Each row is a point on a tangle of strands that fork, close into loops and nearly touch. The rows are in no order.
In the rows, zero is written as 128.
Two points are linked if the straight distance between their rows is under 150. Some points are linked to none.
<312>: [133 121  95 154 124  97 177 128 105 177 128 127 152 177 121  99 134 100
 129 145 143 188 106 154 152 149  87 107 106 140 158 122 115 136  90 120
 108 132 116 126 148 138 120 138 127]
<882>: [119 149 114 113 187 132 133 131 128 134 128 118 116  98 159 113 140 170
 135 145 125  93 155 117 108 142 136 177 172 151 111 128 133 151 151 150
 147 124 128 101 123 147 129  75 126]
<1211>: [124 124 171  69  96 137 103 131 125 103 101 119  96 124 128 206 141 152
 119 134 127 123 145 133 106 116 127 103 129 132 161 167 127  87 109 127
 187 138 149 123 101 162 144 142 121]
<564>: [ 93 115 105  87  62 109 122 106 117 139 174  72 120 132  93 151 129 105
 129 109 143 157 145 130  81 147 104  57 125 146 124 115 121 103 124 125
 150 153 152 160 130 122 129 172 151]
<1128>: [ 92 154 138  90 115 115 133 125 113 196 147 108 112 174  80 150 152  56
 140  84 120 145 107 116 124 136  87 107 115 185 148 143 146 122 109 127
 144 166 108 158 110 106 138 142 120]
<435>: [122 154 136 149 149 114 166 140  89 156 151 143 154 159 111  85 101 114
 118 143 102 200  93 178 129 169  82  97 107 138 146 128 152 111  83 103
 114 124 143 158 123 129 159 136 119]
<401>: [108 193 134 150 126 116 118 116 153  95  85 189 127 128 109 105  99 118
 127 152  80 168 150 174  96 134 147 178 136  91  96 139  80 122 177  95
 179  60 114 100 132 162  95 139 127]
<1112>: [100 137  91 137 132 122 154 130 141 134 111 111 118 139 144  98 106  91
 120 142  86  82 129  77 145 117 137 193 146 135 106 157 140 186 149 132
 118  52 152 130 177 129  93 102 162]
<789>: [138 147 123 139  91 115 135 130 106 102 147  77 153  79 126  97  93 140
  85 125  88 191 132 184 105 107  81 102 127 130 118 109 124 132 116 102
 131 109 153 165 136 158 112 176 126]
<1005>: [158 120 118 169 112 124 134 164  79  73 121  86 131  59 166 106 109 147
 134 130  81  90 142 132 178  89  96 161 159 140 121 155 128 140 138 105
 117 112 184 147 143 134  79 160 168]
<153>: [132  90 122 121 117 110 135 137 125 189 120  90 137 172 114 150 119 101
 108 121 149 116 142 103 143 118  92 115 128 160 151 130 135 157  81 100
 179 162 142 117 136 155 138 142 169]
<265>: [139 140 155 107 135 132 137 109 160 148 165 144 142 137 160 101 149 171
 103 146 120 172 135 151  92 142 126 112 100 120 129  99 148 154 109 130
  96 104 124 118 121 143 143 127 122]
<1164>: [106 141 142  99 126 142 120 107 181 113 112 165 131 150 104 156 156 154
 107 126  87 130 108 115 101 154 150 136 154 106  97 155 107 113 148 105
 170  93  66 126 104 139 160 102 112]
<10>: [128 127 136 124  97 139 154 166  93 130 141 117 124 120 176 102 102 144
 127 131 125 144 189 124 150  79  97 133 124 134 167 122 167 171 100 144
  86 162 145 129 134 109 102 124 128]
<526>: [145 118 127 100 125 111 156  57 108 168 140 186 147 151  80 130 166  80
 158 129 141 185  73 133 119 166 105  87 100 140 141 104  88 103 118 147
 108 172 102 100 108  92 133 160  67]
<1380>: [128  95 115 124  97 101  77 146 130 126 145  98 128 123 125 126 157 154
  94 102 177 113 155 113 120  95 108  94 127 139 116 112 128 155 122 143
 145 124 133 152 122 129  78 143 170]
<709>: [129 155 144  78 109 162 157 175 121 118 113 114  95  90 189 114 130 141
 119 141  90 105 174 115 138  62 121 174 140 130 162 132 178 176 117 142
 100 169 105 128 113 127  94 107 119]
<1406>: [142 172 156 104  86 174 106 125 133 142 167  79 112 123 113 103 109 113
 105  61 106 181 125 147  85  96 104 115 104 141 125 106 158 122 115 107
 122 166 110 162 113 104 141 161  99]
<148>: [118  96 124 133 107 118 127 155 132 127  93 106 111 163 160 146 102 150
 101 115 175  84 161  82 170 107 107 137 149 143 171 164 141 143  92 138
 135 135 142 131 149 133  93 113 134]
<429>: [119 131  98 128 151 130 129 126 158 131 153 152 153 139  74 154 160 121
 142 105 147 113  71 131 157 138 139 142 122 143  98 108  93  81 167 130
 120 140  35 136  96  72 134 116  96]
<1104>: [112 117 127 124 125 102 125 151 107 154 167 152 109 142 150 167 187 120
 193 144 134 122 136 164 135 165 117  84 139 120 131 165 121 121 110 130
  99  84 121 165 107 108 165 135 178]
<136>: [129 149 148  99 107 165 129 160 169  59  71 140  93 102 124 129 133 148
  93 111 101 135 122 111  91 110 181 140 140 102 125 130 101 132 158 142
 117 147  91 130  98 170 108 106  81]
<130>: [122 152 144  91 108 116 150  87  96 180 147 142 136 161  69 125 152  49
 147 101 113 181  69 128 104 154  80  83 104 158 157 121 116 114 118 130
 114 184 126 124 113 121 133 172  70]
<809>: [172 134 148 134 120 159 159 145  72 164 101 123 117 103 165 154  90 119
 133 178 144 130 168 109 145 101 144 152 110 123 144 131 111 142  88 148
 149 162 143  77 127 103 123 138 155]
<319>: [125 139 112 109 154 151 118 124 147 152 155 183 151 148 121 148 168 136
 165 117 132 123  95 144 156 147 149 113 134 109 104 130 106 111 137 122
 106 134   4 153  88  96 149 102 107]
<1313>: [ 94 152 123 105 154 109 132 133 120 181 171 150 154 182 104 129 166 120
 163 109 180 112 110 156 144 157 127 110  88 155 170  86 148  98 144 149
 118 167 128 122  83 125 165 115 113]
<1012>: [100 184 144 150 132 116 143 143 140  95  66 149 101 145 128  92  80 138
 110 147 104 157 167 149  76 130 150 168 130 121 130 132 106 128 170 126
 169 101 162  86 131 174  88 119 124]
<771>: [107 182 142  76 126 171 127 109 130 201 127 124  96 177 145 171  98  67
 163 132 113 140 129 136  93 118 171 133  86 114 145 151 132  72 130 143
 127 128  87 123 143 117 138 131  90]
<773>: [146 119 104 114 136 107 167 129 137 151 157 142 144 124 165  84 166 164
 121 169 148 147 134 133 114 140 107 134 114 125 127  99 149 179 118 137
  77  94 133 101 140 137 129 120 159]
<162>: [161 100 124  89 117 140 143 103 129 109  92 171 132  99 131 148 157 147
  91 155 146 169 111 128 112 126 129 120 124 119 128 129 121 129  95 128
 121 148  92 106 109 124 136 121 107]
<1377>: [129 121 129  88  87 117 140 158 133 111 164 130 103  99 162 136 170 158
 128 117 154 150 146 144 105 109 134  90 124 117 158 118 133 158 109 172
  70 124 103 140 120 160 101 125 120]
<1353>: [138 102  80 133 148 104 123 125 123 131 185 124 138  79 148  84 172 113
 133 139 144 122 134 117 116 120 131 131 140 149 105  96 141 197 123 149
  81 106 149 116 158 141  90 115 180]
<612>: [121  97 141 133 108 108 129 142 152 155 128 101 133 168 143 139  97 145
  95 123 133 103 157 109 137 105 107 126 143 141 161 144 137 169  83 122
 161 106 153 112 161 189 111 124 156]
<580>: [128 166 142  83 149 168 141  91 115 201 125 130 120 149 132 160  98  77
 180 137 107 116 135 115 131 123 146 138 108 141 146 136 151 110 131 169
 121 175 124 111 129  92 160 121 108]
<466>: [106 111  96 152 189 109 146 128 140 179 123 130 143 160 124 133 121 103
 133 158 160 103 116 108 138 135 149 146 140 141 113 127 115 119 121 157
 139 121  79 106 155 131 116  77 127]
<1390>: [123 119 120 159 150 113  99 165 117  53  96 167 122  82 126 101 168 168
  78  89 177  92 117 108 147 146 136 159 155 146  98 148 111 135 156 114
 139 118  76 143  87 124 102 100 108]
<11>: [175 113 184 105 122 142 147 111  94 121 144 141 127  93 182 149  91 177
 158 157 111 116 157 159 146 126  98  91 115 112 178 140 157 129  88 141
 102 161 189 116 133 152 137 170 118]
<1250>: [160 104 124 104 100 134 149  60 116 155 173 124 133 137 156 106 128 156
 174  83 143 119 159 132 150 139  65 104 131 135 166 126 140 135 135 145
  77 168 195 107 146 114 142 156  99]
<471>: [135 172 120 112  86 144 128 138 120 129 144  76 132 100 103 107 123 113
  75  88  91 196 123 179  88  92  84 127 127 155 117 112 130 133 109  93
 156 113 111 162 106 144 145 154 120]
<593>: [145 102 114 109 132 143 127  89 172 102 124 127 114 102 114 157 142 118
 133 141 128 108 115 108 105 117 152 129 108 107  91 132 120 118 156 131
 110  93 137  99 164 138 142 135 129]
<642>: [ 96  84 143 145 147 119 121 122 151  94  93 145 136 151 113 122  73 125
 127  86 169  50 143  81 168 131 141 116 154 141 143 100 150 127 126 150
 138 178 159 130 141 108 152  98  99]
<1046>: [147 173 180 113  82 171  72 138 164 156 159  92 114 144 143 103 119 122
  80  85 145 157 120 137  80  94 133 128 101 120 137 107 175 151  77  91
 129 164  94 145 102 114 113 162 113]
<1064>: [128 157 130 106  89 151 136 102 109 111  91 183 119 154 138 130 122 139
 166 109 161 121 100 122 169 136 133 109 104 111 167 149 170 101 147 162
  63 141 149 129 116  71 164 133  88]
<1000>: [114 117 106 145 125 110 110 163 102 133 149 102 149 162 124 130 100 118
 173 134 209 105 157 141 157 125 141 102  79 119 139  80 116  82 163 154
 124 161 169 127 135 103 141 151 156]
<630>: [164  98 132 115  99 117 155 111  84 143 121 131 125  93 158 145 126 139
 164 163 129 133 137 134 151 140  93  84 138 126 153 156 146 137  89 130
  87 150 170 130 144 127 133 160 147]
<390>: [127 132 129 124 122 160 166 147  82 159 156 112 143 144 146 109  91 107
 140 124 119 133 173 134 160 115  99 138 112 141 166 106 153 155 116 126
 131 189 186 120 107  94 157 132 153]
<66>: [149 135 113 139 151 130 103  78 126 117 140 140 142  80 118 113 164 105
 148 159  92 103 107 134 129 115 175 187 113  97  69 148 109 138 178  91
 146  48 108  98 163 125  97 118 161]
<743>: [115 134  98 105  91 131 154 141 104  73 117 148  91  57 150 183 157 108
 159 190  84 164 150 169  69 134 155 138 189 107 130 123 110 125 125 156
 105  78 114 125 126 124 133 134 136]
<316>: [ 87 170 126  92 179 133 146 135 114 189 159 117 134 160 125 150 136 103
 174 139 129 118 130 142 139 154 132 134 117 163 156 115 152 104 134 157
 136 161 124 129 102 118 166  98 121]
<532>: [146 124 148 179 162 143 123 138 105 155 163  80 146 121 112 144 100 126
 153 127  99 105 149 144 141 141 110 133 147 155 110 132 111 105 126 108
 194 140 187 117 120 132 174 156 165]
<1066>: [122 102  67 126 137 109 170 128 147 119 163 172 141 134  62 153 174  96
 164 144 129 134  52 135 137 174 119 120 144 150 117 100  81 103 145 120
  89 127  69 121 103  83 139 132 112]
<530>: [130 116 124 127 122 140 101 138 128  75  97 142 130  87 114 129 140 167
  95  65 184 117 107 111 145 135 138 132 163 157 108 125 106 112 139 162
 126 160  89 155  85  98 137 108  90]
<1039>: [117  72 150 145 136  92  98  99 146  69 124 132 127 100  85 144 114 130
 118 119 111 113 119  97 102 153 155  72 151 111  95 127 103 137 128 126
 166 112 174 138 154 189 107 118 138]
<1216>: [122 134 118 146 141 124 132 122 167 193 126 103 131 199 137 139 125 119
 121 101 147 122 115 116 152 116 132 144 126 140 152 143 138 124 120 127
 128 127  89 130 151 141 128 108 111]
<735>: [143  82 129 152 103 112 147 100 166 152 131 103 140 163 108  86  98  96
 130 128 135 133 120  92 148 129  98  77  93 114 116 106 130 150 108 111
  99 143 162 130 182 129 110 176 139]
<979>: [121 104 128 145  93 100 135 116 152 144 155 134 136 160 129  80 126 135
 150 137 142 154 120 115 132 157 102  55  98 106 110 131 122 121 123 128
  70  98 159 154 160 103 110 164 145]
<560>: [161 123 143 136 125 137 138 102 103 151  98 115 155 143 113 122 107 124
  78 173 123 193 127 140 115 132 101 143  86 135 117 115 116 114  96  87
 182 132 137 107 123  95 149 173 149]
<1110>: [161 129 167 163 163 148 120 113 123 204 157  97 150 146 106 147 105 115
 177 116 126  94 135 144 161 118 127 140 104 147 119 121 129  96 133 123
 167 161 135 104 130  87 187 147 142]
<32>: [145 113  91 133 151  81 133 141 117 100 140 141 151  51 140  78 169 150
 105 137  98 123 110 125 109 127 117 166 169 146 108 109 147 199 122 119
 107  84 142 126 134 159 100 110 169]
<405>: [129 151 129  78 137 143 157  54 111 179 119 200 135 149 119 140 141  77
 152 145 121 186  94 114  99 149 136  93  99 125 136 127 119 119 113 169
  93 171  79 109 127  91 127 136  75]
<1335>: [160  98  99 156 144 135 168 158 112 116  75 151 128  76 137 108 117  99
 146 181 151  92  97 130 180 122 132 143 120 102 119 141 145 135 121  94
  76 136 109 118 139 118 168 132 140]
<1358>: [150 100 118 171 138 114 107 103 160 117 147 128 157 130 104 148 129 147
  99  83 133 154  95 138 124 124 134 106 136 119 109 124  80 113 131 132
 133 110  89 131 150 173 114 118  98]
<1289>: [117 176 160 145 103 159 108 125 115 130  79 161 130 191 166 125  86 136
 134 126 148 115 116 120 165 126 161 136 104  94 191 158 195 106 117 133
  98 147 150 124 105  89 151 126  92]
<662>: [113 123 134 117  78 101 118 156  92 135 133 115 131 138 149 147 121 158
 118 144 147 150 139 167 139 122  89  69 132 122 165 170 124 109  85 115
 136 124 128 170 120 165 102 152 149]
<1323>: [143 108 107 166 140 120 108 152 142 138 116  95 117 124 113 145 136  75
 157 100 150  82 108 119 181  86 134 123 111 122  98 139 110 120 145 117
 107 119  97 166 159 118 121 146 141]
<649>: [135 130 144 153 142 149 145 168  88 116 140 108 135 117 151 115  97 152
 146 143 110 103 166 151 165 132 107 137 139 135 139 123 134 122 128 122
 146 164 204 128  94 124 173 135 152]
<867>: [136 120 140  97 155 160 114 104 152 145  98 169 150 135 122 144 143 124
 104 157 139 146 117 115 114 122 169 118 114  94 106 115 116 108 107 118
 155 169  36 105 101 120 142  99 101]
<834>: [129  92 115 118 104 113  70 116 143 127 147  84 134 131 107 149 130 141
 122  50 175  86 142  94 142 109 105  95 133 150 114 110 117 125 140 144
 142 157 142 175 129 112 105 154 137]
<964>: [111 110 137 133 134 136 123 138 153 119  83 124 107 160 142 123  77 130
  93 114 148 105 160  74 133 109 142 148 150 132 150 119 143 134 112 157
 142 172 151 115 137 129 114  97  98]
<1432>: [ 94 138 100 117 125 115 129 180 148 121 127 129 124 156 149 116 178 148
  99 122 166 113 132 118 143 121 133 142 131 133 135 124 135 154 133 135
 104  99  94 157 113 144 115  92 146]
<1208>: [ 88 150  98 131 113 119 150 169 161 140 123 110 115 173 147 101 118 105
 107 141 119 113 142  95 137 105 146 157 119 112 136 128 144 171 136 140
  99  73 124 135 164 163 102  94 149]
<978>: [145 123 133 137 144 123 132 106 130 125  98 136 167 139 108 129 125 125
  54 182 135 170 129 157 104 115 128 155  95 115 110  84  98 131 118  77
 198 114  91  80 133 154 144 147 134]
<1291>: [135  93 107 175 154 107 111 119 118  71 123 140 147  85  97  91 150 166
  66  78 166  75  95  91 168 152  94 160 145 159  98 133 158 137 168  97
 141 125 114 122 109 118 137 105 108]
<1321>: [101  96 122 184 149  90 109 104  98  45 126 172 118 105  94 111 153 131
 151 154 118  96 115 124 121 190 169 133 143 106  89 146 122 111 177  90
 149  68 180 115 140 138 105 110 166]
<800>: [ 99 167 123  90 125 177 112 117 164 148 112 157 102 178 161 165 121 130
 141 126 113 124 122 131 101 131 191 136 118  79 129 161 122  72 144 147
 109 103  63 136 110 121 130 103  80]
<566>: [130 155 166 110 113 150  91 148 184 142 131 108 138 144 141 110 139 146
  56 128 152 148 123 132  79  94 155 137 106 109 152  84 151 158  89 100
 159 148  75 114 110 159 101 137 114]
<1231>: [160 132 144 167 159 136 104  97 136 190 174 117 155 135 105 118 135 126
 161 117 145 144 124 181 136 126 115 108  88 130  99 100 112  83 137 134
 133 132 116 120 124  67 161 161 121]
<698>: [108 204 175 153 119 146 111 144 177 125  75 133 107 175 135  97 104 165
 108 119  88 148 126 140  97 135 144 176 145 112 135 170 138  97 153  66
 171 101 103 118 107 140 125 127 101]
<1259>: [129  92  94 183 188  99 144 142 113 134 137 126 154 120 115 119 132 118
 128 154 171  88 112 109 152 153 128 154 145 151 110 122 134 143 132 124
 138 121 130  92 155 146 136  94 158]
<928>: [148 131 135 127 108 149 153 155  99 113  58 145 102 114 135 143 121 106
 150 155 116 106 119 122 187 111 131 139 111 104 135 174 145 104 120 117
  96 138 140 148 109  90 164 140 129]
<29>: [133 156 132 151 151 109 117  87 130 104 113 183 151 117 122  91 138 135
 122 179  85 143 128 148 108 137 160 189 126  90  74 142  98 133 174  94
 164  49 114  79 147 132  95 118 150]
<1001>: [119 124 116 145 128 110 117 105 172 165 129 132 152 169 126 150 135 144
  87  95 132 163 105 136 121 125 121 133 160 143 133 149  98 126 101 134
 152  91  66 124 149 159 117  97 105]
<627>: [121 155  99 108 157 152 173 171  95 129 119 113 115  84 189 101 123 148
 133 159 116  93 166 108 141 123 124 197 171 151 137 132 150 185 132 135
 116 148 126 106 111 130 119  81 143]
<218>: [122 141 123 157 177 126 101 116 121 148 127 115 135 108 110  97 141  67
 157 166  79  90 119 113 138 119 187 158 123 113  66 140 116 160 147 108
 154  87 113 137 158 120  89 113 181]
<1271>: [153  85 108 152 150 105 130 130 119  84 134 103 133  57 109 161 126 123
 148 135  91 140 111 155 105 159 133  74 179 122 122 101 108 124 113 126
 120 151 165 165 139 172 154 145 127]
<708>: [ 90 175 142 150 131 135 122 143 155 133 102 128 126 197 115 115 122 158
  91 100  96 163 103 125 124 157 126 170 142 146 130 160 124  82 146 121
 165 104 100 156 106  91 135 101  91]
<864>: [110 102 123 114 108 106 119 151 102 122 141 158 121 147 146 182 145 130
 156 181 146 135 141 166 133 146 122  77 137 100 138 161  97  96  95 114
 143  88 127 137 118 136 144 145 176]
<922>: [136 156 170  98 102 152 114 144 180  87 121 151 127 102 125 120 155 166
  91 120  79 151 110 144  80 119 157 133 135  98 115 124 106 137 143 111
 136 103  75 134  93 167 126 127 115]
<140>: [105 104 138 142 150 108 144 125 158 149 147 148 120 161 124 122 115 127
 170 107 143  95 123 113 155 164 127  89 136 130 139 128 153 129 113 173
  80 130 146 154 140 108 159 101 115]
<1106>: [134 153 127 127 143 149 118 114 169 112 150 103 118 134 138 114 120 141
 125 120  94 134 134 124 113 108 136 160 101 115 107 113 132 130 175 138
 116  96 166 118 155 131 132 130 122]
<509>: [ 64 180 147 144 138 133 109 162 157 136 138 117 126 198 107  77 101 125
  91 104 121 172 114 116  99 154 139 136 128 144 121 113 140  99 127 141
 153 124 112 157 112 102 120  91 111]
<1113>: [104 142 120  76 155 133 161 116 119 167 128 202 120 153 118 152 129  81
 178 140 100 141  80 122 106 178 159  82 121  99 143 137 134 128 110 158
  70 147  82 156 110 124 149 107  97]
<1221>: [148  99  96 126  91 124 126 140 125 129 126  84 116 109 123 131 147  95
 169 108 159  96 133 134 178  96 104  85 111 115 125 120 111 126 142 115
  84 160 142 157 144 120 123 183 142]
<825>: [168 108 121 142 109 119 128 110 136  75 102 120 133  83 139 126 115 179
  92 132 118 144 116 130 122  99 105 137 138 125 123 144 110 131 129 128
 132 100 150 115 160 152  87 141 105]
<410>: [108  70 104 162 149  90 125 124 134  67 136 175 136 112 101 131 151 132
 128 160 148  96  93 104 121 185 138 115 147 100  83 137 129 119 151 109
 111  61 144 122 147 124 138 114 158]
<1023>: [165 135 170 132 120 144 144 124 107 143 111 113 126 122 162 133  97 137
 109 180 127 167 152 152 126 110 120 130  93 123 140 123 123 125  95 122
 146 126 143 100 134 124 127 169 137]
<1332>: [ 93 153  99 146 149 118 160 134 111 118 111  94 136 133 101 132 131 117
 113 149  90 150 142 133 105 164 118 180 176 176 131 111 112 134 152 143
 188 125 172 108 114 140 149 104 140]
<736>: [149 132 110 167 163 120  87 124 117 135 106  95 117 133 100 125 115  72
 129 106 115 102 106 108 153  88 157 183 104 126  98 136 104 134 158 114
 162 113 107 141 175 118  90 119 141]
<1376>: [135 105 135 180 137 112  64 116 155 126 155  96 158 149 104 131 104 148
 110  61 154 119 116 115 139 112 128  91 120 125 113 117 113 106 138 126
 144 134 128 157 153 147 100 134 111]
<1253>: [114 143 125  81 104 121 139 158 117 118 156 131  88  98 157 175 168 126
 154 141 102 163 144 169  93 118 143 107 142 116 148 136 119 144 119 161
  95 100  97 152 114 149 137 109 129]
<1042>: [123  98 123 160 133  87 115 112 118  74 104 125 124  58 111 154 108 122
 140 147  87 140 130 152  76 151 147  91 207 126 127 125  87 140 111 147
 157 113 175 137 161 198  95 135 127]
<493>: [136 165 114 131 136 135  98 122 111  92 137 115 102 108 146  91 130 134
 137 121  99 122 143 114 135  99 161 203 107 124 101 135 125 144 189 138
 136  79 169 119 158 105  71 112 149]
<724>: [126 136 143 104 118 152 132 120 135 116  88 184 111 113 133 124 138 129
 177 136 142  80 103 118 171 129 156 120 113  98 118 156 158 109 144 140
  69 120 111 146 105  62 190 123 121]
<941>: [116 141 140 125  73 122 115 154 115 117 156 109 117 129 162 140 130 173
 107  84 147 172 134 159 124 117 110  81 136 132 174 145 134 127  98 145
 100 133 111 173 112 166  91 132 101]
<155>: [ 90 106 109 135 148 104 120 156 143 123 161 132 153 169  94 135 148 118
 140 120 188 116 121 132 140 149 141  94  94 128 130  78 121  85 152 150
 128 135 132 136 110 123 152 119 133]
<194>: [117 204 193 118 116 163  99 178 138 131 103 124 101 139 146  82 131 150
 117 134  82 147 142 145 116 113 130 159 124 114 111 164 155 101 132  84
 154 121 107 152  80 101 141 137 137]
<1307>: [ 93 140 143 118 136 168 119 106 193 108 103 155 112 164 113 143 120 144
 126 111  88  99 104  90  91 158 189 142 141  90  90 153 109  92 185 127
 130 102  73 127 106 133 135  95  77]
<80>: [160  78  97 140 125 127 143 109 135 127 138 116 149 109 116  96 119 110
 137 109 160  96 132 111 165 106  88 114 120 133 117  91 137 167 128 116
 101 177 165 116 152 116 123 154 142]
<991>: [158 117  99 148 150 107 105  97 116 129 149 103 171 125  94 144 138 111
 102 145 150 146 124 158 119 107 134 161  80 119 110  83  90 129 156 102
 183  91 132  86 158 155 119 153 160]
<105>: [156 113 109 141 149 110 158 164 116  78 127 123 115  46 169  94 126 146
 132 128  74 107 128 129 135 117 104 164 177 141 121 132 148 176 125 118
  82 112 167 132 143 149 114 126 141]
<393>: [139 141 132  80 131 172 171 106  87 177 118 127 112 117 161 160 100 100
 145 162 115 127 171  90 123 112 144 158 130 139 146 143 143 152 109 165
 131 174 143  85 130  99 140 106 132]
<137>: [187 128 160 113 137 163 121  90 105 131 125 143 131 106 163 165 116 176
 147 116 136 116 134 151 161 110 107 131 122 131 177 147 154 110 112 136
 111 172 163  97 121 149 159 139  84]
<30>: [132 120 141 122 108 158  88 146 151  62 103 124 118  92 114 129 133 139
 100  71 142 134 116  90 114 116 173 131 143 134  96 126  93 138 156 170
 107 143 101 160 102 114  97 111 108]
<1147>: [153 108 107 174 172 112 140 163 110 122 118 152 131  79 153  96 129 130
 134 181 155  89 116 121 162 131 138 157 136 111 108 147 135 139 128 113
  98  97 105 100 146 137 127 104 155]
<377>: [128 111 147 104 130 126  91 138 131  95 126 104 103  83 124 177 164 147
 126 136 128 118 167 147  85 112 134 118 154 139 119 121 106 120 127 145
 188 132 149 115 101 152 134 135 147]
<1053>: [173 126 147  97 123 177 137  58 131 162 149 131 134 141 162 149 106 137
 155  71 129 120 154 133 148  98  98 143 125 138 180 122 153 133 132 138
 102 193 173  89 144 105 149 144  83]
<917>: [ 96 142 149 144 156 129 118 148 139 103  88 128  96 142 129 110  87 128
 120 136 125 129 174 107  96 134 155 135 142 128 121 119 119 115 143 159
 164 161 171 110 121 144 118 100 112]
<734>: [133 176 190 133 124 161 102 152 122 135  86 157 119 146 161 107 121 155
 117 149 104 135 125 142 145 118 140 146 116  97 160 164 177 105 103 103
 125 146 120 140  89 116 140 128 104]
<1058>: [107 113 141 144 150 136 143  97 157 132 124 148 133 163 118 112  82 140
 164  94 148  61 115  99 173 144 126 140 149 155 142 121 163 118 135 164
 105 140 156 124 143  64 163 102  90]
<811>: [119 105 127 142 112  96 143 140 129 153 139 156 117 166 139 125 149 126
 179 118 159 118 112 129 168 162 107  69 126 116 139 162 130 123 106 137
  70 104 129 173 134 112 138 136 140]
<963>: [111 117 131 103 113 123 121 128 131 182 125  70 106 174  92 171 113  72
 122  95 122 128 137  82 117 121  95 139 128 180 134 128 129 131 107 125
 192 161 130 146 138  85 142 137 155]
<856>: [134 156 167  85 103 130 145 120 161 115 123 152 133 112 152 125 143 171
  98 167  87 167 134 168  82 126 122 145 118 106 144 119 133 144 113 121
 139  75 114 106 115 162 140 139 121]
<796>: [116  80  85 142 168  97 142 133 141  96 162 185 131 125  96 156 164 118
 149 153 150 102  90 124 118 181 148 110 152 101  96 113 105 110 145 123
 103 101  74 114 133 120 166 101 130]
<462>: [125 139 140 109 142 141 104 148 158 153  84 123 133 144 121 137 149 128
  80 133 147 125 127 109 122  96 161 141 126 116 140 117 131 138 101 106
 172 171  49 126 104 160 121  98 116]
<213>: [118  97 117 130  87 107 113 163 143 110 132 131 139 147 138 112 177 179
  83  76 187 112 122 100 155 134 105  97 141 144 138 128 140 160 113 126
  97 114 106 175  87 133 102 119 144]
<96>: [147 132 117 154  89 117 140 154  77 110 149  75 157  80 150 100  97 150
 105 149  84 145 162 157 134  96  83 126 139 142 132 121 130 150 117 109
 139 122 176 143 129 144  90 170 168]
<310>: [113 138 124  90 111 134 160 113  98 122 133 141 125 119 105 135 154 126
 128 120 102 181 119 125 109 161 100 104 126 149 140 122 165 140 123 153
 104 164 157 151  91 101 164 117 112]
<1100>: [ 94 170 162 136 124 143 129 129 133 157 155 130 136 187  85  89  95 118
 107 102 123 192  85 135 111 164 104 110 119 153 136 128 166  86  91 122
 130 134 139 158 117  91 137 122 102]
<1331>: [119 120 113 124  93 136 130 153  90 153 179  70 104 140 146 157  97  95
 164 123 161 135 207 109 103 100 126 127  93 136 144  98 112 142 143 154
 128 158 165 109 157 100 114 152 164]
<303>: [153  95 110 111 148 129 119 101 141  88 113 116 108  57 119 179 154 133
 132 145 125  98 123 126  97 121 138 150 170 141 112 138 110 125 140 127
 156 111 138  83 146 161 148 124 130]
<262>: [ 96 149 123 127 152 121 115 119 139  95 124 128  90 127 138  82 122  99
 127  99  83  82 142  81 137 122 166 182 140 146  92 150 133 177 166 133
 136  83 158 154 156 128  61  88 137]
<331>: [114  91 161 170 141  87  98 121 111  53 103 154 123 104  90 139 135 165
 131 143 127  88 145 135 109 161 139  96 150 105  98 150 103 104 172  87
 190 114 171 106 125 180 112 133 157]
<1421>: [128 123  91 134 106 127 106 166  80 110 159  74 125 124 153 165 107 129
 152 143 190 101 173 125 140 110 144 128  99 119 143 102  95 103 162 147
 139 136 184 124 145 127 103 159 181]
<273>: [166  94 112 166 155 125 112  84  97  98 157 100 168  97  93 118 135 135
 114 142 127 108 125 130 140 127 131 155  89 125 102 100 130 137 161  91
 163 118 191  90 152 152 118 142 165]
<8>: [181  87 100 138 126 119 170 113 104 126 126  90 131  68 135 155 126 114
 158 142  96 144 123 153 133 136  96  98 155 139 143 116 125 144  96 113
  93 159 168 140 154 162 150 161 127]

A piece is two or more points that can be reached from each other along the links. Count, over all rows, the pieces, the separate loops (a circle has one, a figure eight two, a Y none), the forks (points with three links) and the tips (points with one).
pieces | 5
loops | 1
forks | 4
tips | 12

A fork is a point with three links, a tip a point with one. Leave the first point through the second and follow the links. Name the first fork or tip that comes.
<834>, <1380> | <1211>
<462>, <566> | <922>
<1250>, <1053> | <319>
<1231>, <1110> | <882>
<319>, <429> | <1250>

A tip is a point with one link. Name the tips that can be reached along the links from each point below, in the order of the rows.
<1358> | <312>, <1211>
<963> | <743>, <1113>
<1005> | <162>, <1291>, <1331>, <273>
<532> | <882>, <1231>
<11> | <319>, <1250>
